Each row is a point on a landscape with many peaks, with its height.
A climber steps from a point to the highest of its 3 nearest points, and stops where none of them is higher. Distance is the straight distance between rows; heights are no part of it.
Q777 height 823: [121  72 151  73 121 111 106 121 114 141 152 139]
Q303 height 483: [147  65 145  32 117 101  82  96 126 123 164 150]
Q702 height 896: [143 148 118  84 108 136 113 149 123  81 122 117]
Q901 height 446: [106  73 158 100 125 116 120 128 117 154 147 138]
Q215 height 484: [130  37 161  59 120  99  79  88 143 142 170 171]
Q69 height 723: [118  94 142  91 121 121 120 138 115 132 144 128]
Q524 height 664: [102 140 119 220 153 140 168 130 137 176 129 112]
Q780 height 815: [136 119 131  76 114 125 112 144 115 103 137 121]
Q846 height 290: [105 135 124 185 138 142 154 139 130 154 134 113]
Q449 height 109: [123 159 112 182 136 141 148 134 135 131 119 116]
Q397 height 298: [152 203 103 161 126 149 139 117 139  95  88 135]
Q66 height 202: [112 121 132 132 123 136 134 146 121 134 137 117]
Q562 height 581: [169 103 125  14 109 109  80 118 114  83 147 128]
Q452 height 621: [107 145 114 240 164 131 176 126 142 185 119 111]
Q761 height 841: [143 112 130  56 112 120 103 139 115  97 138 122]
Q115 height 411: [122  26 164  72 123  96  79  87 149 152 169 178]
Q102 height 773: [130  93 140  70 115 117 108 132 113 121 144 128]
Q856 height 814: [144 177 108 122 114 147 122 139 135  80 107 124]
Q883 height 595: [107  93 150 112 123 125 127 140 118 147 143 128]
Q227 height 915: [153 158 114  76 109 134 109 149 127  69 115 118]
Q495 height 760: [ 94 131 123 224 153 136 171 132 138 186 134 109]
Q287 height 432: [134 181 108 233 164 127 167 118 140 160  89 125]
Q216 height 680: [128 158 115 137 121 144 133 144 130 107 123 116]
Q493 height 181: [ 90  97 152 156 134 134 145 143 123 169 145 121]
Q869 height 517: [166 123 118  26 105 117  90 136 116  73 133 119]
Q245 height 459: [145 188 105 155 124 149 137 126 137  96 100 127]
Q722 height 767: [113  48 164  84 123 102 101 110 127 159 155 158]
Q684 height 369: [127 162 112 161 127 144 138 137 136 116 119 117]
Q170 height 892: [150 142 118  62 108 130 104 147 122  73 121 120]
Q886 height 81: [135 178 106 181 133 142 142 128 140 115 105 123]
Q23 height 802: [134 155 117 119 117 145 126 145 128  96 122 117]
Q665 height 774: [129 134 124 109 117 134 123 146 121 106 129 119]
Q843 height 357: [149 203 103 207 151 132 161 111 137 132  80 133]
Q787 height 402: [ 93 120 134 182 139 140 157 139 129 167 140 113]
Q526 height 427: [ 99  58 166 106 127 111 119 126 122 168 149 148]
Q411 height 906: [151 204 103 188 139 142 150 113 140 111  82 130]
Q614 height 486: [161 221 106 182 141 139 151 104 134 109  68 139]
Q709 height 161: [ 92  79 160 128 130 124 133 139 121 165 146 135]
Q756 height 533: [ 87 116 135 197 145 139 161 136 131 180 144 116]
Q104 height 361: [ 96  98 146 135 129 132 139 143 119 156 145 124]
Q324 height 867: [147 173 108 105 109 145 118 145 130  70 111 124]
Q854 height 51: [132 179 106 195 141 140 151 126 142 131 103 121]
Q292 height 679: [134  62 152  56 118 103  94 105 122 134 157 150]
Q677 height 818: [160  84 134  18 111 106  81 105 118  96 157 136]
Q820 height 717: [138  81 143  53 116 110 102 121 115 120 151 134]
Q474 height 842: [160 219 107 199 152 131 162 102 132 120  62 138]
Q377 height 555: [116 159 110 233 161 129 170 124 142 174 114 113]
Q932 height 761: [126  86 144  70 119 113 108 130 113 130 145 133]
Q91 height 398: [118 159 111 214 149 137 158 130 140 153 118 118]

For each start below, name the point where the climber stops.
Q883 => Q102
Q287 => Q495
Q854 => Q495
Q856 => Q227
Q115 => Q777

Call two points neighbours if one is among the 3 nearest of the other. Go from one point of each pair to the other, from neighbour to neighbour, staying as high as possible. Name the lowest point that can't be avoided.
Q677 and Q227 => Q820
Q777 and Q227 => Q932
Q102 and Q411 => Q397
Q495 and Q411 => Q843

Two climbers start at each pair of points below. Name the first point that both come to, or write never.
Q761 and Q216 => Q227
Q869 and Q526 => never
Q709 and Q215 => never
Q846 and Q493 => Q756
